Each row is a point on a landscape with many valleys, with its height.
From any point a ball rolls to the lowest of the 2 points nearest to it. It stops when none of these is lower. Distance is the straight distance between rows; heights are no part of it.
gubuk h=37.7: [-16,23,0,-16,6,-15,5,14,23,3,8,-1,-8,-12,-5,-21,-36,-12,3,10,10,-10,25,-27,13,-3,10,-18,-16,-22,39,-28,-12,24,-15,-26,-16,15,-11,31,-12,15,-13,-11,6,-4,-7,-3,-24,10,-32,-33,14,-3,16,-5,-17,-21,-34]
sel h=41.1: [-12,3,-14,26,-42,-4,-5,2,6,30,-13,6,8,21,34,-7,-5,3,-6,-8,-2,18,-26,15,8,9,2,23,2,23,-28,3,29,6,19,9,29,-22,24,-4,12,18,-3,19,-18,-9,-11,14,-17,-14,2,28,13,-15,10,39,1,24,-13]
zaf h=19.1: [-12,18,18,-12,30,42,4,-10,-15,-11,-11,-22,-40,9,-19,0,-4,-20,13,-16,21,7,18,-8,4,-26,-20,-8,7,-1,15,25,-1,-5,3,-21,-29,22,-18,14,-28,-33,14,-13,15,19,-31,-12,22,-4,-12,11,-31,26,9,-9,3,-4,31]
lefa h=76.2: [-5,7,6,-27,-4,-8,8,10,14,-8,8,10,-7,-23,9,-2,-15,-5,8,-20,-6,27,0,-19,11,-3,-7,4,-23,13,11,8,4,13,31,-12,-1,-2,5,28,21,8,-16,-9,9,9,-24,-9,-36,-8,-22,-41,4,14,-21,8,2,-20,3]
dipe h=28.5: [11,-17,-5,-22,14,8,-1,-10,16,-6,5,-12,17,-16,3,17,34,10,-8,2,-9,12,-19,-5,-24,7,-33,9,5,2,-14,22,4,-8,-7,6,-7,-25,6,-30,12,-17,-5,-15,11,27,8,-4,11,-4,31,-24,32,10,-30,-29,11,-24,15]
ribo h=66.3: [10,-7,9,3,11,-17,12,-1,6,9,8,-2,5,-17,-8,-3,-34,4,-14,15,32,-39,35,17,9,20,27,-18,-11,-23,8,-22,-16,-18,-17,-2,5,12,1,-16,24,10,-8,-24,-15,-13,-3,-3,-5,25,-16,6,-8,-32,20,-1,4,-10,-26]
Funuk h=64.7: [3,-1,37,-6,10,30,-7,11,-9,0,-14,-3,-10,11,-19,-25,14,-16,50,-7,0,0,-4,2,7,-33,-1,0,9,19,23,-5,2,24,28,2,-22,15,-22,24,-31,7,-9,13,13,-11,-8,6,-12,0,-12,-2,0,23,12,-2,-20,9,11]
voduv h=78.2: [-1,8,12,-8,-3,-3,-11,9,-3,-5,-3,12,-10,-13,-3,-1,-11,0,15,-24,-4,22,-8,-1,18,-9,4,-8,-3,14,14,2,0,17,35,-9,6,1,3,31,13,13,-12,-3,6,-8,-12,2,-21,-5,-29,-21,-12,9,-4,20,0,-6,0]
tevo h=33.3: [-21,32,9,-14,14,6,-2,12,11,-4,3,1,-16,-7,-15,-19,-28,-10,7,0,16,-8,15,-26,19,-18,3,-20,-7,-15,41,-21,-10,26,0,-12,-19,24,-12,40,-15,1,-12,-2,15,1,-9,0,-16,10,-35,-20,-6,9,18,0,-18,-9,-8]
Mimo h=46.3: [-26,17,8,22,-10,-10,-18,3,-31,-16,17,8,4,8,-8,18,-6,14,-8,-14,10,-9,-12,1,11,0,8,-32,12,-3,-9,-9,-16,-6,-2,0,19,1,10,-6,-13,-27,8,7,4,-3,19,14,24,2,-27,27,-48,-6,22,16,9,32,9]
Viliv h=21.0: [-5,-5,4,-30,-1,12,10,-37,-16,-25,-14,-7,-24,-14,4,4,0,-25,31,-21,-31,35,5,-8,-20,11,-16,16,-1,24,-18,46,2,-10,24,-6,-2,6,-9,-3,26,-6,18,-6,2,20,-24,3,0,-6,-1,-21,-12,20,-30,9,22,-10,24]
degit h=46.1: [-26,22,6,28,-2,0,-22,-28,-43,1,8,10,-28,56,34,3,26,-9,1,-23,-43,39,-39,17,-10,21,-6,4,-19,40,-15,6,13,14,11,-9,5,-9,-21,-5,-17,-10,15,24,-15,-10,-1,9,22,-19,42,11,13,-7,-4,7,21,0,4]
Talek h=25.1: [15,-4,-14,31,-21,-16,-16,16,21,18,-11,12,6,15,5,-19,4,9,11,-13,-7,17,-21,-21,17,-18,23,16,-5,8,3,-9,22,32,25,-26,12,-1,17,27,-10,38,-23,-7,9,7,29,-11,-25,-20,-3,-7,29,-18,-1,9,-13,-3,-37]
Vugo h=58.4: [2,24,4,5,7,-31,-13,5,3,-2,-4,4,-7,-8,-8,0,-35,1,-16,7,18,-18,5,-15,16,2,14,-27,5,-26,22,-29,-16,13,-28,2,-4,24,4,0,-7,-2,-2,-9,15,6,12,-6,0,-3,-30,-12,-10,-15,24,-14,-11,-11,-37]
Tofi h=20.8: [12,-3,-4,-4,7,16,-1,0,-24,-14,-11,-11,12,11,-5,5,15,-12,-23,1,1,12,18,31,-20,21,-24,-23,30,-15,3,5,-18,-12,1,12,-1,-7,11,-14,-5,27,39,18,-2,-13,-6,-1,2,-10,7,30,-13,36,-20,-7,-15,2,16]
gima h=24.3: [-5,0,-10,43,-19,-20,14,5,10,15,11,5,3,12,24,5,6,20,-34,14,6,-16,-21,7,-3,6,19,24,-11,-17,-35,-13,9,-24,-19,14,14,-13,13,-32,-2,-8,5,14,-27,-18,3,1,1,10,16,29,18,-43,8,0,17,17,-25]
Fasoz h=38.1: [-27,-2,-2,13,-3,-20,4,-5,-24,-12,32,2,3,16,-1,34,9,22,-26,13,-7,-10,-25,-10,-4,5,1,-32,-3,-9,-8,-17,-13,-21,-24,7,-10,2,2,5,-5,-35,2,6,12,-4,32,9,21,-4,1,10,-26,-14,-6,-10,23,33,23]
birak h=36.9: [0,5,-16,9,-1,8,-11,3,-15,2,-17,9,24,32,-4,-4,13,5,-28,8,11,-6,14,31,-21,13,-9,-13,15,-10,-2,-16,5,-3,1,27,5,-11,5,-26,-24,15,27,50,-24,-20,11,13,8,-19,24,51,-7,22,4,3,-23,23,-19]
Sozo h=17.8: [5,8,-2,26,-27,-31,-15,14,17,19,2,17,2,5,12,-9,-4,10,-6,-12,-1,8,-23,-10,20,-4,14,11,-1,5,-5,-6,16,9,8,-4,14,-2,23,18,16,22,-16,-10,-4,-1,17,2,-15,-11,-9,-2,13,-30,9,15,4,-2,-26]
Folo h=24.9: [1,-19,-4,-24,19,26,5,-20,1,-22,4,-11,4,-23,-5,15,23,5,-18,1,-4,14,-13,-11,-41,-8,-43,-4,-5,-18,5,22,10,-5,-6,0,-10,-15,6,-26,13,-30,1,-22,7,37,-1,1,28,3,35,-28,26,20,-24,-37,21,-26,13]
loz h=24.2: [-19,-12,-6,-11,-2,32,5,-25,-20,-22,12,-11,-24,-10,-15,18,-8,-11,-6,-13,-4,6,11,-21,-28,-30,-17,0,-18,2,14,42,11,-16,-3,-12,-22,16,-5,11,20,-52,13,-24,2,31,-13,19,37,8,5,-16,-16,19,-12,-7,26,-11,35]
buze h=54.3: [20,-16,-24,20,1,-16,13,24,14,0,-9,-1,14,-8,9,13,28,21,-32,25,6,-17,6,26,-8,19,14,10,14,-30,-27,-7,7,-19,-23,7,5,-28,13,-44,-4,-1,19,15,-17,-23,1,-12,7,10,16,25,19,-13,-10,-28,3,1,-16]
komak h=48.9: [0,-12,-2,-26,17,25,8,-7,17,5,21,-6,20,-13,-18,18,15,-1,-2,25,-6,-11,-9,-21,-15,-16,-18,13,-8,-8,16,0,-8,-3,-24,2,-23,1,-30,15,0,-6,-21,-9,18,8,20,7,7,13,13,-15,10,1,3,-15,8,2,36]
bab h=66.4: [-12,10,14,-28,10,31,5,-8,-15,-21,-15,-23,-20,-3,-16,-1,-17,-24,35,-23,11,16,31,10,6,-7,-7,-1,3,13,2,22,-22,-1,36,-13,-2,8,-11,21,-12,10,22,0,2,9,-42,1,-6,14,-27,-7,-29,31,-9,33,-28,8,30]
Vip h=31.0: [18,-29,-2,19,-10,-12,10,3,30,28,-13,5,19,0,11,-20,-28,6,10,15,11,-24,29,22,12,-1,41,20,0,-13,-2,-18,8,-9,3,5,25,-2,8,-4,10,10,-8,-18,-29,-8,3,-12,-11,9,-2,15,12,-32,19,14,6,0,-55]
Bosir h=17.9: [-13,-12,-7,-17,8,36,7,-23,-16,-21,7,-3,-17,-16,-12,12,8,-3,-22,2,-1,5,-3,-23,-37,-27,-40,-7,-16,-12,22,24,17,-7,-13,-9,-15,12,1,-7,23,-48,6,-22,2,41,-6,11,40,9,27,-22,8,18,-12,-33,21,-21,22]
fofo h=50.6: [-15,31,26,15,3,-10,-35,1,-32,-23,-7,7,-9,-5,-5,6,-19,7,-10,-20,14,3,-14,-3,20,-9,-8,-30,21,-2,2,-9,-7,18,5,4,18,9,7,4,-13,-24,12,-2,12,9,12,-5,23,-3,-33,15,-52,4,19,11,-7,6,-13]
kepov h=59.8: [1,-14,11,-5,-7,17,-5,7,-13,14,-4,6,19,5,-17,-5,8,-12,40,3,-3,2,7,28,-3,-8,4,4,13,22,15,-12,-6,12,23,15,2,2,-4,11,-9,22,-5,17,-4,-27,-1,26,-10,1,-11,7,-10,20,14,27,-28,31,13]
vuf h=49.4: [-15,8,14,7,9,13,-15,-26,-36,-7,-10,9,-19,44,15,7,24,-17,10,-21,-54,39,-11,17,-25,21,-9,4,0,45,-17,19,5,6,3,-6,3,-7,-17,4,-13,-9,27,30,-11,-5,0,9,14,-17,34,12,-2,2,-20,-4,28,1,15]
zubo h=50.0: [25,-24,-26,0,-1,-8,5,18,17,14,-22,1,23,-4,5,-3,16,12,-14,30,4,-7,13,31,-7,19,12,20,21,-11,-21,-12,5,-12,-10,15,12,-26,5,-40,2,22,9,29,-12,-20,-6,1,-7,1,18,19,22,5,-10,-8,-15,6,-9]
pude h=52.9: [15,-22,-1,-31,14,16,11,3,20,8,12,-6,31,-18,-16,12,25,-5,15,38,3,-8,-8,3,-5,10,-9,23,2,-2,2,-4,-8,-4,-8,10,-9,-14,-24,-4,-8,26,-19,-1,8,-5,8,3,-8,13,17,-15,14,8,-1,-14,-7,7,30]
Nir h=58.5: [23,-19,-11,5,16,-16,18,13,11,3,7,-2,16,-19,-1,18,19,15,-26,33,13,-34,7,16,-2,21,14,0,2,-28,-11,-9,-6,-21,-32,8,-7,-12,0,-28,-2,7,-3,-4,-5,-22,13,-16,4,17,13,13,5,-16,3,-34,9,2,-6]
pof h=23.8: [-9,26,27,-7,31,31,-7,6,-26,-13,-7,-16,-36,-1,-20,-8,-11,-16,16,-23,23,1,19,-1,18,-30,-8,-17,12,7,9,11,-10,13,11,-13,-12,19,-15,20,-32,-26,12,-10,15,8,-25,-7,13,7,-29,4,-42,32,16,8,-15,0,23]
pez h=66.7: [16,-16,-3,-1,4,-23,22,4,20,18,14,8,8,-21,4,-9,-14,3,-15,15,17,-39,34,11,15,17,29,-7,-20,-6,9,-12,-9,-18,-32,-7,0,8,-8,-10,20,21,-17,-21,-7,-13,0,-6,-8,25,-5,-10,11,-45,10,-3,5,-18,-27]
Lag h=46.5: [-10,20,12,8,-26,-29,-5,11,8,7,12,20,4,-20,8,7,-51,23,-6,-23,19,-5,19,0,16,22,20,-10,-9,-7,7,-6,13,10,13,-10,26,16,22,19,34,8,-15,-31,-22,-7,8,0,-12,13,-35,-2,-7,-28,15,33,15,-4,-38]
fuv h=14.1: [-6,-4,6,-13,25,37,4,-17,-21,-10,1,-30,-17,4,-22,12,11,-13,7,-6,9,8,8,-7,-16,-29,-22,-8,4,-3,11,23,-3,-12,-7,-13,-31,17,-22,12,-23,-41,19,-13,18,13,-13,0,27,2,-1,15,-25,22,1,-12,14,12,39]
losep h=41.6: [16,2,-2,22,0,-29,-18,7,9,1,-20,5,9,20,-6,-9,-5,2,12,16,9,-23,-17,-2,13,-9,21,0,8,-16,7,-25,-2,-3,-1,15,5,6,2,-11,-23,6,3,8,1,-2,32,-9,5,-13,3,14,4,-14,33,-11,-23,5,-44]
nog h=69.3: [3,10,10,7,-2,17,4,11,11,4,-6,11,-19,5,-10,-28,3,2,19,-19,-18,6,-7,-38,4,-36,1,-14,-16,15,27,-5,10,34,13,-21,-20,14,-20,48,-6,19,-34,3,23,4,12,-6,-30,-8,-15,-14,25,13,-4,0,6,-15,2]
Peg h=61.5: [19,-2,0,-43,12,9,2,-6,-11,-7,-28,-15,3,7,-2,-21,-9,-21,8,4,-8,18,19,17,2,17,-11,1,15,-5,4,-4,-23,2,28,5,11,3,2,-11,3,32,22,17,3,4,-39,0,-22,-8,-5,4,2,44,-26,11,-45,-10,5]
Timif h=62.9: [21,-21,-12,-13,16,-12,22,3,28,8,16,1,19,-20,-3,4,6,5,-9,30,14,-36,21,10,8,23,15,8,-11,-10,5,-6,-12,-12,-38,1,-8,-3,-13,-10,2,25,-21,-14,0,-6,4,-11,-7,24,10,-15,16,-26,11,-23,2,-14,-7]
fetap h=71.6: [-14,21,17,0,-3,14,1,4,-4,-5,-1,13,-36,0,-3,-6,-8,4,16,-40,-23,1,0,-27,13,-39,-3,-20,-13,23,24,17,13,30,10,-17,-25,21,-21,48,5,-15,-16,-5,21,9,1,-4,-8,-7,-22,-9,-8,18,-2,2,17,-14,14]
buba h=33.4: [-9,-11,-6,4,4,-14,10,-1,-5,-3,28,0,14,-2,1,34,19,21,-29,18,-7,-6,-24,-8,-13,14,-13,-13,-2,-11,-14,1,-5,-23,-22,6,-11,-10,5,0,12,-26,1,-5,-1,-14,25,8,16,3,14,4,-8,-5,-11,-15,24,13,26]
nuko h=53.8: [20,-15,-12,-9,-11,-20,5,14,24,17,-1,3,14,-12,16,-6,20,12,-2,9,-5,12,-11,9,17,21,5,22,12,11,-22,5,6,-8,0,4,17,-24,19,-26,22,14,-14,1,3,-1,-13,-4,-13,-3,9,-14,21,-10,-25,-2,-2,-10,12]
Zagi h=36.6: [13,-23,0,2,-16,-13,2,8,23,28,-20,10,17,1,7,-12,-27,8,20,13,10,3,16,16,17,6,32,14,3,-9,6,-17,9,9,26,-4,25,-11,21,8,16,25,-15,-15,-19,-11,0,-2,-21,-1,-16,1,8,-9,17,32,-6,10,-36]
Fila h=29.1: [-26,4,-3,-27,-7,32,8,-20,6,-21,10,-4,-22,-23,-7,6,-17,-18,2,-18,0,5,11,-28,-18,-24,-19,6,-33,2,17,35,5,-6,6,-14,-23,13,-7,17,34,-33,-2,-15,0,31,-22,9,16,3,-3,-35,-10,14,-9,3,13,-18,39]
Duvi h=30.2: [12,7,7,29,-7,-11,-13,7,15,8,-15,17,9,14,-8,-22,-7,6,24,-9,-4,4,-15,-21,15,-24,16,-3,-8,1,19,-14,11,36,26,-12,9,8,6,37,-21,30,-21,-7,7,3,38,-6,-15,-14,-15,0,17,-4,15,14,-19,7,-48]
Donum h=7.5: [0,11,-8,12,-32,-29,-3,11,11,20,28,18,-7,-7,17,-3,0,6,-10,-17,-16,9,-16,-19,11,1,8,3,-12,19,-13,8,20,11,-3,-7,-2,-4,25,22,33,17,-30,-17,0,-2,18,6,-18,-7,0,-29,20,-28,-12,14,19,-9,7]
Fud h=64.0: [6,0,10,-42,14,31,13,-16,-16,-13,-20,-19,-2,6,-12,-15,1,-30,27,-1,-8,17,22,16,-6,5,-13,7,13,12,5,10,-22,-4,28,1,-3,13,-15,2,-2,27,19,18,5,7,-39,7,-16,1,-7,9,-10,34,-21,14,-36,9,24]
Tef h=54.5: [-8,30,19,12,6,-22,-27,2,-7,-10,-12,16,-5,-2,-5,-2,-28,10,-10,-4,14,-10,-12,-15,21,-11,4,-30,14,-13,16,-24,-12,21,-5,8,11,22,7,8,-15,-9,3,-5,19,15,24,-8,12,-5,-33,1,-27,-5,29,0,-15,5,-34]
pake h=49.5: [7,0,-9,2,-30,-20,3,7,-6,12,0,4,3,-8,26,-7,7,5,-15,-4,-7,20,-7,13,5,32,-2,20,10,16,-37,19,16,-16,5,18,26,-24,31,-22,33,9,2,10,-12,-6,-23,14,-15,-11,7,2,13,-1,-31,20,6,3,15]
leguk h=56.9: [-16,13,17,10,14,7,-16,-10,-44,-25,5,-11,-44,6,-7,18,-7,-7,3,-37,-11,8,14,-7,6,-18,-12,-21,11,17,-4,35,0,3,-5,-11,-12,14,-6,11,-20,-54,27,-12,16,17,-4,-7,26,3,-14,7,-55,23,0,3,30,0,20]
pufem h=46.4: [26,-8,-18,25,-4,-29,-11,14,19,5,-24,2,13,11,-2,-8,-13,9,2,18,12,-22,-1,5,19,1,35,13,10,-26,-4,-20,1,-8,-13,8,11,1,6,-17,-14,-1,6,5,-9,-2,13,-21,7,-10,8,10,18,-27,24,-24,-16,-16,-47]
Kisa h=35.9: [4,4,12,25,-5,-20,-11,0,12,-1,-17,15,17,21,-4,-18,-13,-1,34,11,3,-27,-7,-15,17,-13,25,0,-1,-9,15,-25,0,20,9,11,11,17,10,17,-26,14,-10,-8,0,6,45,-10,1,-11,-12,9,2,-5,38,8,-29,17,-57]
goro h=30.9: [-2,-8,-26,32,-24,-13,1,14,20,22,2,1,7,19,34,-3,29,17,-22,14,-2,5,-32,8,7,8,11,34,-3,2,-42,-11,19,-12,-13,3,16,-18,9,-32,1,6,1,20,-22,-10,4,4,2,0,38,13,33,-32,1,0,3,9,-3]
vavo h=28.4: [-10,27,26,-8,29,22,-11,13,-8,-9,-7,-8,-23,-2,-24,-19,-16,-12,15,-9,24,-1,9,-11,24,-24,-2,-21,10,-11,28,-12,-8,23,16,-5,-13,23,-12,28,-29,-14,-1,-4,13,6,-20,-4,-1,8,-29,-9,-25,22,21,2,-26,-2,5]
tem h=29.4: [14,-4,-10,-2,7,16,-11,4,-18,-7,-22,-6,19,23,-11,-8,-1,-7,-24,5,17,-6,34,35,-18,13,-9,-27,34,-26,7,-16,-3,-2,4,28,6,-3,21,-24,-15,29,34,29,-17,-16,1,7,10,-8,8,43,-11,43,1,4,-34,13,-16]
rese h=62.5: [-4,0,28,-7,7,28,-13,6,-20,-1,-4,-5,1,5,-24,-12,13,-20,44,-10,1,2,13,25,3,-25,-3,-1,16,25,14,1,-9,16,23,8,-10,12,-15,13,-31,4,8,15,5,-17,-10,21,2,3,-15,9,-16,27,14,15,-32,24,22]
digu h=56.6: [6,-21,5,-22,1,18,9,5,3,10,9,-3,21,-8,-18,6,14,-10,37,22,1,1,1,14,-6,-1,1,17,3,15,8,-8,-10,2,9,11,-7,1,-16,15,-2,28,-17,6,5,-21,-7,14,-20,11,-8,-9,-2,11,3,16,-16,22,37]
Tafuf h=22.9: [12,-9,-4,-34,8,-2,7,-14,11,-6,-3,-10,9,-18,12,-2,28,1,5,-6,-16,24,-8,-3,-12,13,-26,20,5,9,-23,25,-1,-5,9,6,8,-19,7,-39,18,-5,0,-9,15,31,-15,-7,-3,-13,22,-27,27,16,-40,-17,-1,-28,15]
rogat h=18.7: [5,-9,-8,4,-13,-25,12,7,23,22,34,16,8,-14,20,10,10,13,-17,4,-13,-7,-9,-9,5,19,4,10,-9,12,-23,10,14,-12,-28,3,3,-14,21,2,35,5,-27,-17,-4,-5,22,8,-6,12,19,-24,22,-31,-10,4,22,-3,19]
Rafif h=33.9: [-20,12,-12,-31,-15,11,15,-17,18,-15,23,8,-2,-35,2,5,-24,-13,-8,-10,-1,1,11,-31,-20,-11,-29,8,-40,0,17,26,0,2,-2,-5,-17,-1,7,13,40,-20,-13,-15,1,28,-14,6,5,9,1,-49,4,9,-17,4,8,-22,32]
mivo h=42.4: [-24,9,3,21,-12,-18,2,2,-27,-16,21,1,2,8,-7,27,-3,22,-27,3,12,-16,-13,3,0,15,5,-35,6,-18,-10,-16,-15,-23,-15,4,9,-2,17,-14,-4,-28,7,6,-1,-15,16,7,17,4,-15,30,-36,-16,8,0,23,38,13]
Sor h=45.0: [1,-1,-10,-22,23,22,9,-8,10,-11,17,-21,11,-19,-18,15,4,-1,-22,25,15,-5,-5,-15,-15,-1,-29,-2,-4,-30,15,4,-14,-10,-21,0,-28,1,-4,2,0,-12,-6,-16,17,6,1,-8,19,13,2,-9,-5,7,-8,-27,3,-7,28]
Pires h=62.1: [5,10,7,5,14,-22,3,-2,-9,-3,2,1,-3,-8,-15,-1,-34,-2,-13,23,29,-36,19,3,9,11,27,-30,4,-33,19,-34,-27,-6,-33,5,-8,23,3,-16,-3,6,-7,-16,8,0,10,-7,5,10,-25,1,-15,-24,27,-20,-5,6,-32]
Vegem h=39.9: [-7,16,-2,-23,11,8,6,-3,24,-6,18,-3,-2,-23,-6,-1,-16,-7,-17,3,6,-3,1,-27,-5,-2,-25,-1,-18,-10,22,7,-12,-1,-14,-4,-24,8,3,9,15,-12,-10,-8,15,8,-11,-7,-5,2,-9,-35,1,8,-4,-10,3,-29,20]
Koza h=51.6: [28,-14,-35,29,-12,-21,-2,25,23,4,-9,2,9,9,2,-4,21,13,-2,10,0,-18,-17,-3,17,5,33,23,1,-7,-23,-23,6,-7,-23,-1,13,-5,-7,-24,-18,8,-9,18,-6,1,26,-23,11,-6,35,-1,38,-41,14,-31,-16,-14,-24]
tikop h=73.9: [-21,25,15,-20,-1,11,3,2,10,-13,3,8,-30,-16,4,-4,-23,-8,1,-32,-8,12,5,-29,5,-18,-21,-5,-22,16,24,17,13,15,16,-17,-22,19,-15,34,15,-16,-8,-6,7,19,-24,-14,-23,-13,-16,-31,-4,28,-4,-5,12,-29,8]
Gomi h=15.2: [-4,-8,-1,-47,3,9,21,-35,-2,-19,-5,-3,-9,-26,11,-4,11,-13,29,-15,-25,30,-9,-19,-22,1,-22,21,-17,20,-19,35,9,-5,23,-1,9,-4,1,-17,35,-9,-8,-15,6,37,-23,6,-5,-6,15,-32,13,13,-33,0,10,-19,18]
ruvu h=52.1: [-15,12,17,17,-1,8,-23,-16,-37,-10,-7,4,-24,18,7,8,14,-18,19,-33,-42,29,-5,13,-4,8,-7,-5,10,41,-14,30,0,6,12,-2,3,-8,-15,13,-6,-12,21,19,-5,-6,-6,11,7,-13,0,5,-26,6,-12,14,27,3,15]
regez h=44.2: [6,-17,-19,11,-7,-1,8,10,7,21,-15,10,24,13,-3,-2,6,9,-9,30,10,-23,11,31,-24,8,8,16,12,-11,-14,-26,10,-11,-8,28,9,-11,-1,-34,-18,18,14,43,-32,-30,9,12,-3,-4,26,37,10,3,13,9,-14,27,-33]
Roko h=54.0: [26,-26,-28,-23,1,-14,15,12,30,12,-13,-2,22,-16,7,-5,21,12,5,28,-3,-1,13,22,12,27,13,26,21,-3,-21,-4,-2,-5,-3,5,19,-24,11,-42,10,24,-3,14,1,-4,-22,-8,-10,8,12,-4,26,3,-24,-9,-20,-10,3]
Niroz h=8.0: [-3,-17,-4,-16,20,39,8,-20,-20,-11,2,-28,9,-2,-21,21,28,-10,-2,6,0,14,-4,4,-35,-11,-34,-8,9,-11,2,15,-8,-15,-4,-7,-22,4,-24,5,-19,-22,30,-11,6,2,0,3,29,2,14,15,-10,24,-20,-21,11,17,35]
Sutep h=54.4: [-12,10,22,13,13,7,-18,-12,-33,-11,-3,-1,-27,13,-6,10,8,-10,20,-32,-28,15,-5,0,1,-18,-7,-11,8,28,-5,24,-1,5,8,-8,-11,6,-17,17,-12,-34,16,7,10,-1,0,0,17,-4,-4,8,-34,11,0,0,28,3,20]
lig h=36.8: [-9,5,-17,33,-28,-7,-10,2,7,27,-9,4,7,37,34,-10,19,8,-7,1,-5,14,-37,12,4,0,2,22,-6,19,-26,-11,22,1,10,3,18,-17,4,-14,-2,17,0,24,-16,-12,5,12,-7,-23,25,22,20,-16,12,25,-6,15,-12]
pusoz h=41.3: [-17,17,-9,35,-19,-4,-19,-13,-18,18,1,3,-9,47,40,-7,28,-1,-5,-14,-17,27,-48,11,0,7,-8,12,-14,30,-19,-5,18,9,16,-1,13,-15,-13,-12,-6,9,1,23,-9,-12,4,12,4,-27,36,19,15,-11,5,22,-3,10,-3]
Fimat h=14.5: [6,-4,-2,-8,13,25,2,-12,-23,-15,-5,-20,10,6,-9,12,23,-12,-8,-1,-9,21,5,20,-26,11,-31,-14,20,1,3,17,-19,-17,-1,1,-11,-3,-8,-4,-9,3,37,6,3,-9,-3,0,8,-9,14,20,-17,28,-22,-13,2,8,30]
nok h=57.9: [21,-14,-13,-37,8,-3,8,2,14,0,-18,-13,19,-9,-2,-10,3,-7,6,29,9,3,15,17,5,24,-1,10,8,-13,-3,-7,-18,-6,11,2,7,-14,9,-26,6,32,4,7,4,-7,-33,-5,-17,8,-3,-4,11,25,-21,5,-37,-10,9]
kop h=59.1: [-20,15,10,16,7,-6,-8,-10,-60,-36,17,-20,-38,-2,-6,22,-11,-9,-14,-27,1,14,8,-8,-8,-2,-29,-32,17,-3,-6,31,-5,-1,-8,2,-4,13,14,7,-19,-49,36,-18,8,21,1,-15,34,-1,-9,12,-56,26,-18,-6,37,-4,18]
Nedir h=45.2: [-6,5,-7,24,-42,-10,-1,5,-5,17,2,3,3,2,25,-1,-13,10,-15,-6,0,12,-16,12,1,23,7,18,2,14,-34,13,25,-13,6,16,32,-25,31,-17,27,5,2,14,-29,-20,-18,21,-19,2,-2,18,11,-20,-1,39,16,19,3]
fulin h=24.8: [15,-23,5,29,-4,-11,15,-1,13,21,5,6,15,-3,9,-8,-20,8,-7,16,13,-46,20,17,-3,-4,39,13,-6,-7,-10,-23,-4,-29,-15,13,23,0,-4,-15,7,1,-3,-11,-24,-7,8,-8,-8,18,8,33,7,-50,18,7,13,5,-55]
nopi h=16.6: [3,-9,-8,38,-11,-21,18,-3,8,12,12,10,5,8,20,2,-5,14,-27,15,10,-41,-6,5,-1,-4,40,18,-15,-19,-27,-23,-1,-34,-30,11,16,3,-4,-24,-10,-3,3,3,-13,1,17,-17,2,9,19,32,20,-59,11,-9,16,16,-48]
viv h=41.4: [-1,-5,12,-5,-15,-19,-3,10,24,15,-11,11,14,-6,14,-1,-51,19,9,-6,19,3,29,10,21,18,30,4,-9,-18,13,-13,6,18,32,-15,33,2,21,14,23,15,-11,-31,-29,-4,-3,-8,-20,6,-27,-4,-2,-13,17,35,0,2,-45]
Pagol h=55.4: [31,-19,-30,8,3,-13,-6,30,24,-3,-11,-12,15,5,4,5,36,18,-6,12,-1,-7,-13,2,11,12,13,18,16,0,-20,-11,1,0,-18,5,3,-27,-8,-37,-20,3,-5,18,3,0,20,-19,8,-4,32,-6,38,-19,-2,-43,-13,-23,0]
suda h=67.0: [10,-7,23,17,2,13,-7,7,-2,3,-13,12,-8,15,-11,-24,20,-2,44,-18,-17,5,-19,-15,1,-38,6,-5,-10,26,17,-14,10,34,29,-6,-10,10,-18,36,-23,22,-25,12,17,-8,22,3,-20,-7,-5,1,9,8,5,3,-5,8,3]
Leru h=26.7: [-8,-9,-7,7,-7,-17,12,-4,4,15,43,13,14,-6,5,28,7,16,-19,7,-18,-14,-14,-18,-10,15,-2,-4,-9,6,-13,6,1,-18,-33,4,-8,-4,4,15,32,-9,-22,-13,1,-11,33,19,5,11,11,-14,1,-25,-4,6,27,9,29]
fida h=43.1: [-2,17,-13,-29,17,0,9,7,40,0,14,-6,2,-16,-4,-16,-16,-9,-5,23,8,-16,17,-28,5,6,-4,3,-19,-13,27,-11,-13,7,-29,-14,-25,0,-9,9,-9,6,-19,-4,14,5,-9,-11,-14,10,-9,-37,19,-6,8,-23,-12,-36,-6]

For each start below, name the point where the ball stops.
Tef => Donum
gubuk => Niroz
viv => nopi
bab => Niroz
pez => zubo
birak => Niroz
Koza => Donum
nuko => lig
Fud => zubo

Call two points neighbours if one is among the 2 nearest of the other. Go from one point of each pair to the other, from neighbour to neighbour, staying as low as possible. Name the highest point that can't be avoided.
Bosir, Gomi => dipe
Gomi, Niroz => fida
Donum, nopi => Lag

For each start below, name every point that the ball comes to, in order.
ribo => Pires Vugo Tef fofo Mimo mivo Fasoz buba Leru rogat Donum
fida => gubuk tevo vavo pof zaf fuv Niroz
Pagol => Koza pufem losep Kisa Duvi Talek Sozo Donum
regez => birak tem Tofi Fimat Niroz
leguk => Sutep ruvu vuf degit pusoz lig
